The views of a scene show one set of named points, each view turned or mirrored, and shifted as a whole, with a little noise and some points left out.
In the rows, 100 means zero.

Scene 1
View 1
q693: [ 82, 113,  73, 114,  95,  99,  86, 106, 100,  91,  89, 111,  79, 102, 101,
 117,  88,  88,  80, 103, 118,  94,  75,  97,  99,  96,  73, 109, 103, 110,
  93, 107, 116, 117, 105, 103, 106,  77,  76,  96,  83,  99,  76, 114, 130,
  81, 103]
q980: [109, 108, 101, 110, 106,  85,  99, 122,  95, 117,  85, 110,  66, 113,  85,
 110, 109, 109,  95,  96, 117,  71,  86, 111, 127,  98,  61, 132,  99, 101,
 130, 107, 119, 127,  96, 103, 115,  92,  66, 105,  94,  98, 101,  93, 127,
  95, 108]
q990: [107, 113,  96, 102, 100,  94, 108, 106,  96, 113,  91, 103,  81, 101,  88,
 112,  90, 120,  95,  94, 104,  74,  71, 106, 114, 101,  72, 122, 101, 105,
 115, 108, 123, 114,  98, 101, 121,  85,  62, 109,  77,  90,  94, 106, 139,
  95,  99]
q398: [100, 119,  85, 122, 111,  66,  93, 129, 101, 107,  92, 113,  63, 109,  69,
 123,  99, 118, 105,  92, 127,  75,  72, 125, 111,  87,  69, 137,  99,  56,
 115, 106, 133, 151,  94,  90, 132, 102,  45,  89,  83,  97,  99,  97, 123,
  94, 117]
q323: [ 95, 111,  88, 105,  90, 104,  99, 104,  96, 104,  86, 107,  78, 103, 104,
 111,  93,  99,  81, 101, 107,  79,  79,  93, 113, 104,  68, 112, 103, 130,
 106, 107, 110, 105, 105, 109, 106,  73,  80, 109,  86,  97,  81, 109, 137,
  87,  98]
q849: [ 72, 125,  55, 106,  84, 110,  96,  81, 104,  78,  98, 103, 101,  83, 107,
 122,  56, 101,  76, 100, 102, 103,  52,  86,  72,  98,  92,  90, 109, 109,
  62, 109, 121, 100, 108, 100, 118,  65,  71,  97,  56,  90,  61, 136, 144,
  78,  91]
q616: [106, 108,  99, 112, 102,  86,  96, 122,  95, 115,  85, 111,  64, 112,  88,
 112, 110, 107,  94,  98, 119,  70,  86, 109, 126,  98,  60, 129, 100, 105,
 125, 106, 117, 127,  98, 104, 113,  89,  68, 104,  95,  99,  96,  95, 128,
  93, 109]
q825: [ 97, 109,  80, 107, 132,  83,  91, 105, 107, 105,  99,  95, 100,  99,  75,
 116,  76, 117,  97,  95, 126, 112,  63, 127,  97,  82,  83, 127,  97,  44,
 116, 113, 153, 139,  87,  83, 127, 107,  46,  88,  68,  86, 103, 115, 126,
  90, 112]
q135: [117,  97, 118,  87,  96, 115, 113, 101,  89, 127,  82,  99,  81, 108, 106,
  97, 105, 108,  82, 101,  96,  69,  90,  92, 140, 112,  58, 119,  99, 157,
 139, 110, 105,  87, 100, 114,  98,  75,  88, 127,  95,  91,  97, 100, 142,
  97,  92]
q143: [111, 114, 102, 102,  89,  94, 113, 109,  91, 116,  89, 108,  69, 103,  90,
 112,  97, 123,  95,  95,  99,  58,  77, 100, 121, 105,  67, 122, 102, 123,
 116, 106, 111, 108, 101, 107, 120,  79,  66, 115,  82,  93,  91, 101, 140,
  97,  96]
q769: [107,  96, 103, 112, 124,  86,  86, 125,  97, 121,  83, 106,  72, 118,  85,
 106, 116,  95,  90,  99, 133,  90,  95, 122, 134,  91,  56, 138,  94,  89,
 145, 108, 128, 136,  91,  99, 104, 103,  70,  98, 104, 100, 109,  91, 118,
  92, 118]
q214: [104, 110, 102, 113,  82,  92, 100, 124,  90, 114,  79, 119,  49, 114,  98,
 112, 118,  99,  87, 100, 111,  52,  94,  95, 133, 107,  53, 123, 102, 143,
 119, 101,  96, 114, 108, 115, 105,  74,  80, 112, 104, 105,  87,  90, 133,
  92, 103]
View 2
q980: [ 75,  95, 118,  82,  83,  80, 120,  86, 119, 116,  98,  99,  89, 100, 118,
 118, 100,  97, 100, 103,  61,  87, 120, 105, 132, 104, 114, 110, 116, 101,
  74, 104, 103, 109,  79, 108, 104, 111,  94, 115, 109,  98, 127,  93,  97,
  87,  68]
q398: [ 65, 110, 125,  86,  92,  89, 115,  77, 137, 105,  94, 105,  86, 110, 107,
 136,  90,  83,  89, 117,  55,  90, 116, 113, 157,  92, 136, 114, 109, 123,
  48, 115, 113, 104,  53,  99, 106, 100, 115, 124, 118, 102, 122, 117,  99,
  95,  66]
q990: [ 82, 105, 123,  94,  87,  85, 104, 105, 103, 104,  94,  91,  94, 110, 111,
  98, 103,  95, 105, 118,  69,  95, 123, 102, 121, 101, 100, 108, 119, 105,
  71, 105, 107, 103,  80, 109, 100, 115, 101, 122, 115, 102, 119, 112, 107,
  85,  74]
q825: [ 57, 113, 113, 108,  83, 106, 109, 109, 132, 102,  85, 112,  93, 126,  96,
 117,  97,  59, 112, 124,  82,  88, 129, 120, 150,  76, 133, 100, 109, 125,
  35, 120, 103, 100,  55, 116,  92, 107, 123, 142, 120, 100, 117, 144,  99,
 108,  64]
q849: [ 74, 135, 102,  97, 101, 118, 105, 132,  79,  84,  99,  84, 113, 128,  77,
  65,  93, 119, 108, 140,  75, 117, 136, 113, 117,  82,  78, 111, 122, 106,
  82, 113,  90,  70,  89, 116,  96, 119, 150, 158, 137, 108,  88, 153, 122,
  80, 105]
q769: [ 61,  85, 103,  82,  73,  87, 137,  86, 134, 126,  97, 113,  92,  99, 118,
 131,  98,  84, 108,  90,  69,  78, 125, 114, 142,  96, 129, 104, 112,  95,
  74, 109,  91, 112,  78, 116, 101, 112,  95, 117, 104,  94, 132,  88,  87,
  99,  58]
q143: [ 89, 102, 128,  88,  89,  78, 102,  98,  97, 105,  98,  84,  93, 104, 117,
  96, 105, 109, 101, 115,  62,  96, 120,  96, 114, 111,  92, 113, 122, 100,
  81, 100, 109, 105,  86, 106, 104, 115,  95, 114, 112, 100, 121,  99, 108,
  77,  78]
q693: [ 68, 112,  97,  81,  91, 106, 128, 105, 102, 104, 103,  96, 106, 111,  93,
  95,  91, 117, 103, 114,  65, 103, 131, 115, 130,  91,  99, 112, 117,  95,
  89, 110,  85,  84,  90, 114, 102, 115, 129, 141, 124, 102, 105, 118, 106,
  83,  89]
q135: [ 90,  86, 114,  87,  75,  73, 113, 111,  87, 118, 101,  86,  99,  96, 126,
  83, 113, 111, 117,  98,  74,  91, 127,  94,  94, 117,  80, 104, 125,  78,
 102,  93,  94, 112, 108, 118, 100, 128,  78, 110, 102,  95, 128,  79, 102,
  77,  74]
q616: [ 74,  96, 115,  79,  84,  83, 123,  86, 116, 115, 101,  97,  92, 100, 116,
 118,  99, 103,  99, 103,  59,  90, 121, 105, 132, 104, 112, 111, 116,  98,
  79, 105, 101, 107,  81, 108, 106, 111,  99, 116, 110,  97, 124,  93,  98,
  85,  71]
q323: [ 79, 105, 107,  82,  88,  92, 119, 107,  93, 107, 103,  87, 103, 105, 107,
  88, 100, 118, 107, 111,  66, 101, 128, 104, 114, 102,  86, 111, 120,  90,
  95, 102,  91,  94,  97, 114, 103, 121, 109, 129, 117, 101, 113, 104, 106,
  79,  85]
View 3
q398: [ 98, 123, 101, 115,  98, 116, 109,  75, 107, 110, 107, 141,  86, 146,  85,
 124, 105, 115,  70, 114, 105, 119,  87, 125,  71,  77,  84,  82,  86, 111,
 100,  88, 115,  99,  98, 118, 124, 145, 115, 117, 108,  89,  92,  62, 124,
  88,  70]
q990: [103, 111,  92, 100,  94, 121,  96,  90, 107,  99,  99, 128,  95, 110,  95,
 104,  93, 107,  91, 100, 112, 108,  94, 119,  89,  79, 101,  93, 101, 111,
 121, 104, 109, 107,  87, 115, 105,  97, 105, 111, 102, 110,  84,  65, 140,
 108,  91]
q825: [ 90,  99, 106,  98, 100, 113,  88,  74,  95,  99, 110, 141, 101, 155,  69,
 108, 116, 100,  73, 106,  94, 128,  73, 141,  86,  69,  76,  88,  99, 110,
 105,  76,  97,  89,  83, 134, 108, 131,  89, 128, 110, 101,  65,  45, 129,
  84,  55]
q143: [110, 119,  86, 101,  91, 124, 100,  91, 111, 101,  98, 126,  89,  98, 106,
 103,  87, 110,  97, 101, 120, 101, 102, 113,  87,  81, 108,  93, 100, 112,
 124, 114, 115, 114,  89, 108, 107,  88, 113, 106, 100, 110,  91,  73, 143,
 115, 102]
q693: [105,  95, 106,  95,  98, 119, 119,  99, 101,  94,  94, 120, 112, 127,  84,
 123,  84, 106, 105,  89, 104, 113, 101, 109,  85,  79,  95, 109, 101,  97,
 118,  72,  79, 105, 107, 106, 102, 101,  99, 118,  91, 124,  99,  74, 137,
 126,  84]
q769: [ 95, 113, 112, 117, 101,  94,  95,  99, 119,  95,  92, 120,  99, 102,  87,
 126,  93, 118,  67, 100,  84, 102,  91, 110, 105,  98,  83,  94,  93, 108,
 117,  86, 126,  99,  93, 122,  97, 157, 113, 114, 114, 101,  97,  69, 114,
  90,  78]
q323: [108, 101,  98,  96,  95, 118, 108, 102, 107,  93,  91, 115, 106, 102,  96,
 113,  80, 107, 105,  89, 109, 104, 103, 106,  94,  84, 105, 107, 104, 103,
 128,  92,  94, 111,  98, 105,  97,  90, 105, 111,  94, 123,  97,  77, 141,
 126,  97]
q214: [112, 121,  97, 113,  95, 113, 117, 107, 123,  98,  85, 112,  95,  81, 110,
 125,  72, 120,  95,  96, 111,  92, 112,  92,  92,  96, 109, 101,  95, 106,
 126, 105, 119, 118, 105,  97, 104, 112, 127, 102,  97, 112, 117,  90, 131,
 123, 109]
q616: [102, 118, 100, 111,  97, 110, 105,  95, 117,  99,  93, 123,  94, 103,  97,
 121,  87, 117,  82, 102, 104, 101,  99, 109,  92,  90,  96,  94,  94, 109,
 118,  97, 119, 107,  96, 111, 106, 128, 117, 109, 105, 104, 101,  74, 127,
 105,  91]
q849: [109,  79,  97,  74,  96, 140, 118,  88,  82,  94, 102, 127, 120, 151,  76,
 105,  90,  91, 127,  85, 120, 127,  96, 123,  74,  59, 101, 113, 112,  96,
 120,  71,  48, 103, 101, 107, 104,  53,  80, 124,  79, 137,  80,  64, 160,
 140,  82]
View 4
q214: [109, 106, 116,  73,  89,  82,  90,  85, 149,  88,  93,  88,  85,  82,  95,
 105, 100,  72,  94, 107, 121, 125, 102, 109, 115,  76,  71,  97, 115,  66,
  78, 121,  99,  94, 109, 133,  70, 105, 101, 124, 111, 102, 115,  95,  73,
  92,  79]
q135: [ 97,  87,  85,  86,  73,  89,  72,  99, 124,  98,  96,  97,  83,  78,  93,
  88,  92,  68,  93,  84, 123, 102,  93, 109, 110,  91,  78,  85, 112,  88,
  86, 117, 107, 104, 124, 131,  86, 123, 117, 121, 100, 118, 120,  96,  80,
  79,  63]
q693: [100, 104, 115,  78, 111, 122,  97,  52, 129,  95, 105,  80,  94,  91,  78,
  92, 134,  71, 101, 110, 101, 101, 109,  91, 118,  99,  95,  87,  97,  66,
  93, 117, 109,  75,  81,  97,  99,  99,  90, 110, 105, 100, 103,  87,  73,
 110,  80]
q849: [106,  94, 104,  81, 123, 148,  82,  25, 104, 112, 127,  73,  81, 101,  78,
  80, 148,  66, 103, 119, 100,  79,  85,  91, 116, 111, 110,  66,  96,  65,
 112,  97, 124,  60,  69,  71, 120,  91,  98, 127,  98, 119,  94,  69,  86,
 120,  76]
q616: [ 96, 110, 115,  71, 107,  90, 111,  95, 133,  82,  94,  90,  90,  86,  93,
 100, 115,  79,  95,  97, 104, 111, 117,  92, 111,  89,  85,  98, 106,  67,
  77, 121,  88, 101,  96, 113,  72,  98, 114, 103, 113,  96, 106,  93,  82,
  92,  85]
q825: [ 76, 111, 112,  69, 141, 122, 138,  92,  97,  78, 106,  91,  96,  96,  83,
  86, 149,  86,  99,  88,  72,  77, 134,  63, 106, 118, 117,  88,  86,  71,
  86, 112,  82, 103,  64,  67,  91,  85, 130,  74, 111,  93,  88,  83, 100,
 101,  93]
q323: [102,  98, 104,  79,  97, 109,  86,  68, 127,  97, 104,  86,  86,  87,  86,
  92, 117,  70,  97, 103, 111, 102,  99, 100, 115,  95,  88,  85, 105,  72,
  92, 114, 109,  85,  98, 109,  93, 106, 102, 120, 103, 109, 109,  88,  78,
  99,  74]
q143: [104, 102, 105,  72, 104,  91,  94,  91, 121,  93, 106,  90,  76,  90, 100,
  93, 109,  74,  94, 100, 112, 104,  93, 101, 108,  89,  87,  86, 114,  68,
  83, 106,  98, 100, 103, 109,  77,  97, 125, 123, 110, 113, 105,  83,  91,
  90,  81]
q769: [ 80, 112, 115,  73, 105,  92, 126, 109, 133,  71,  83,  96, 104,  81,  84,
  99, 118,  84,  96,  83,  91, 108, 142,  81, 110,  97,  89, 106,  96,  75,
  71, 133,  81, 110,  93, 115,  72, 106, 109,  79, 111,  83, 109, 105,  78,
  89,  85]
q980: [ 93, 110, 114,  69, 108,  89, 114, 102, 130,  80,  94,  93,  89,  86,  94,
  99, 115,  80,  95,  94, 101, 109, 118,  90, 109,  90,  87,  98, 106,  69,
  75, 120,  87, 106,  95, 111,  71,  98, 118, 100, 113,  96, 106,  93,  85,
  90,  86]
q398: [ 92, 124, 131,  57, 140,  95, 141,  97, 124,  72, 100,  88,  89,  95,  94,
 102, 134,  89,  97, 103,  84, 105, 130,  76, 108,  95, 100, 100, 102,  53,
  73, 115,  75, 104,  71,  88,  65,  76, 127,  89, 122,  87,  91,  84,  96,
 101, 102]
View 5
q825: [100,  87,  75, 117,  51, 115,  96,  74,  77,  57, 110,  51, 126,  70, 101,
  64, 105, 106,  88,  54,  75,  83,  87,  81, 107, 126, 103,  66, 100,  75,
  71, 105,  72, 100,  69,  71, 128, 128, 105,  60, 103, 119,  91,  54, 124,
 121, 101]
q980: [126,  85,  62,  96,  87,  85,  76,  72,  75,  82,  92,  75,  92,  90,  97,
  88, 108,  95,  92,  72, 106, 107,  79,  83, 101, 106, 108, 100,  82,  87,
  78, 100,  89,  88,  79,  94, 111, 108,  73,  99,  80, 133,  88,  61, 118,
 120, 111]
q616: [125,  88,  65,  99,  91,  84,  77,  72,  77,  82,  91,  80,  90,  91,  98,
  86, 108,  95,  90,  75, 105, 107,  82,  83, 101, 106, 108, 101,  81,  93,
  76, 100,  91,  87,  77,  96, 110, 106,  71, 102,  79, 135,  86,  60, 119,
 118, 109]
q323: [104,  98,  77, 104, 113,  85, 103,  83,  83,  70,  96, 102,  94,  95, 104,
  82, 125, 102,  94,  94, 108, 105,  90,  83, 108, 113, 107, 103,  77, 112,
  70,  89,  96,  86,  68,  92,  89, 104,  85, 109,  87, 124,  79,  85, 115,
 104,  99]
q135: [115,  86,  66,  81, 116,  77, 101,  85,  75,  80,  87, 103,  87, 111,  91,
 107, 121, 100, 121,  88, 128, 124,  83,  91, 100, 108,  98, 126,  65,  97,
  79,  81, 111,  77,  94,  96,  80, 100,  91, 119,  78, 117,  92, 106, 108,
 111, 121]
q769: [118,  80,  70,  98,  60,  92,  67,  68,  59,  78,  82,  68,  78,  87,  97,
  80,  86,  91,  92,  58,  89, 120,  81,  86, 101, 109, 104, 107,  82,  86,
  72, 106,  97,  84,  96,  99, 127, 119,  85,  87,  81, 140,  97,  50, 127,
 116, 111]
q398: [130,  87,  61, 112,  67,  96,  70,  66,  83,  78, 102,  54, 110,  73, 101,
  74, 105,  96,  75,  62,  89,  85,  79,  77, 103, 110, 114,  73,  97,  79,
  78, 112,  68,  99,  63,  84, 130, 114,  66,  81,  86, 136,  84,  35, 123,
 128, 102]
q693: [ 95, 104,  88, 117, 102,  92, 103,  81,  82,  64,  99,  98,  94,  84, 113,
  63, 120, 101,  80,  92,  92,  97,  96,  77, 114, 118, 110,  92,  84, 120,
  64,  97,  91,  91,  59,  93, 101, 109,  87,  99,  94, 131,  74,  70, 122,
  98,  87]
q214: [129,  92,  64,  95, 118,  71,  77,  76,  81,  89,  87, 100,  78,  99, 100,
  93, 118,  92,  89,  93, 119, 112,  82,  81, 103, 100, 112, 113,  74, 108,
  77,  96,  97,  84,  72, 105,  95,  95,  57, 123,  72, 138,  79,  71, 115,
 111, 106]
q143: [124,  90,  60,  95, 111,  82,  93,  80,  89,  80, 101,  88, 106,  96,  96,
  96, 127, 101, 101,  86, 119,  97,  81,  83, 101, 108, 106,  97,  80,  91,
  81,  91,  87,  90,  68,  88,  92,  99,  72, 109,  81, 121,  82,  83, 109,
 119, 112]
q990: [115,  90,  65, 100,  97,  91,  97,  80,  87,  74, 103,  80, 111,  89,  97,
  88, 123, 103,  99,  80, 109,  94,  84,  83, 103, 113, 106,  90,  85,  88,
  77,  92,  84,  91,  70,  82,  99, 106,  84,  97,  88, 118,  84,  79, 111,
 119, 109]

Which points are out of place in each view (at most two, in the order of its rows)? Write - if all are in place.
view 1 -> -
view 2 -> q135
view 3 -> q143
view 4 -> -
view 5 -> q769, q214
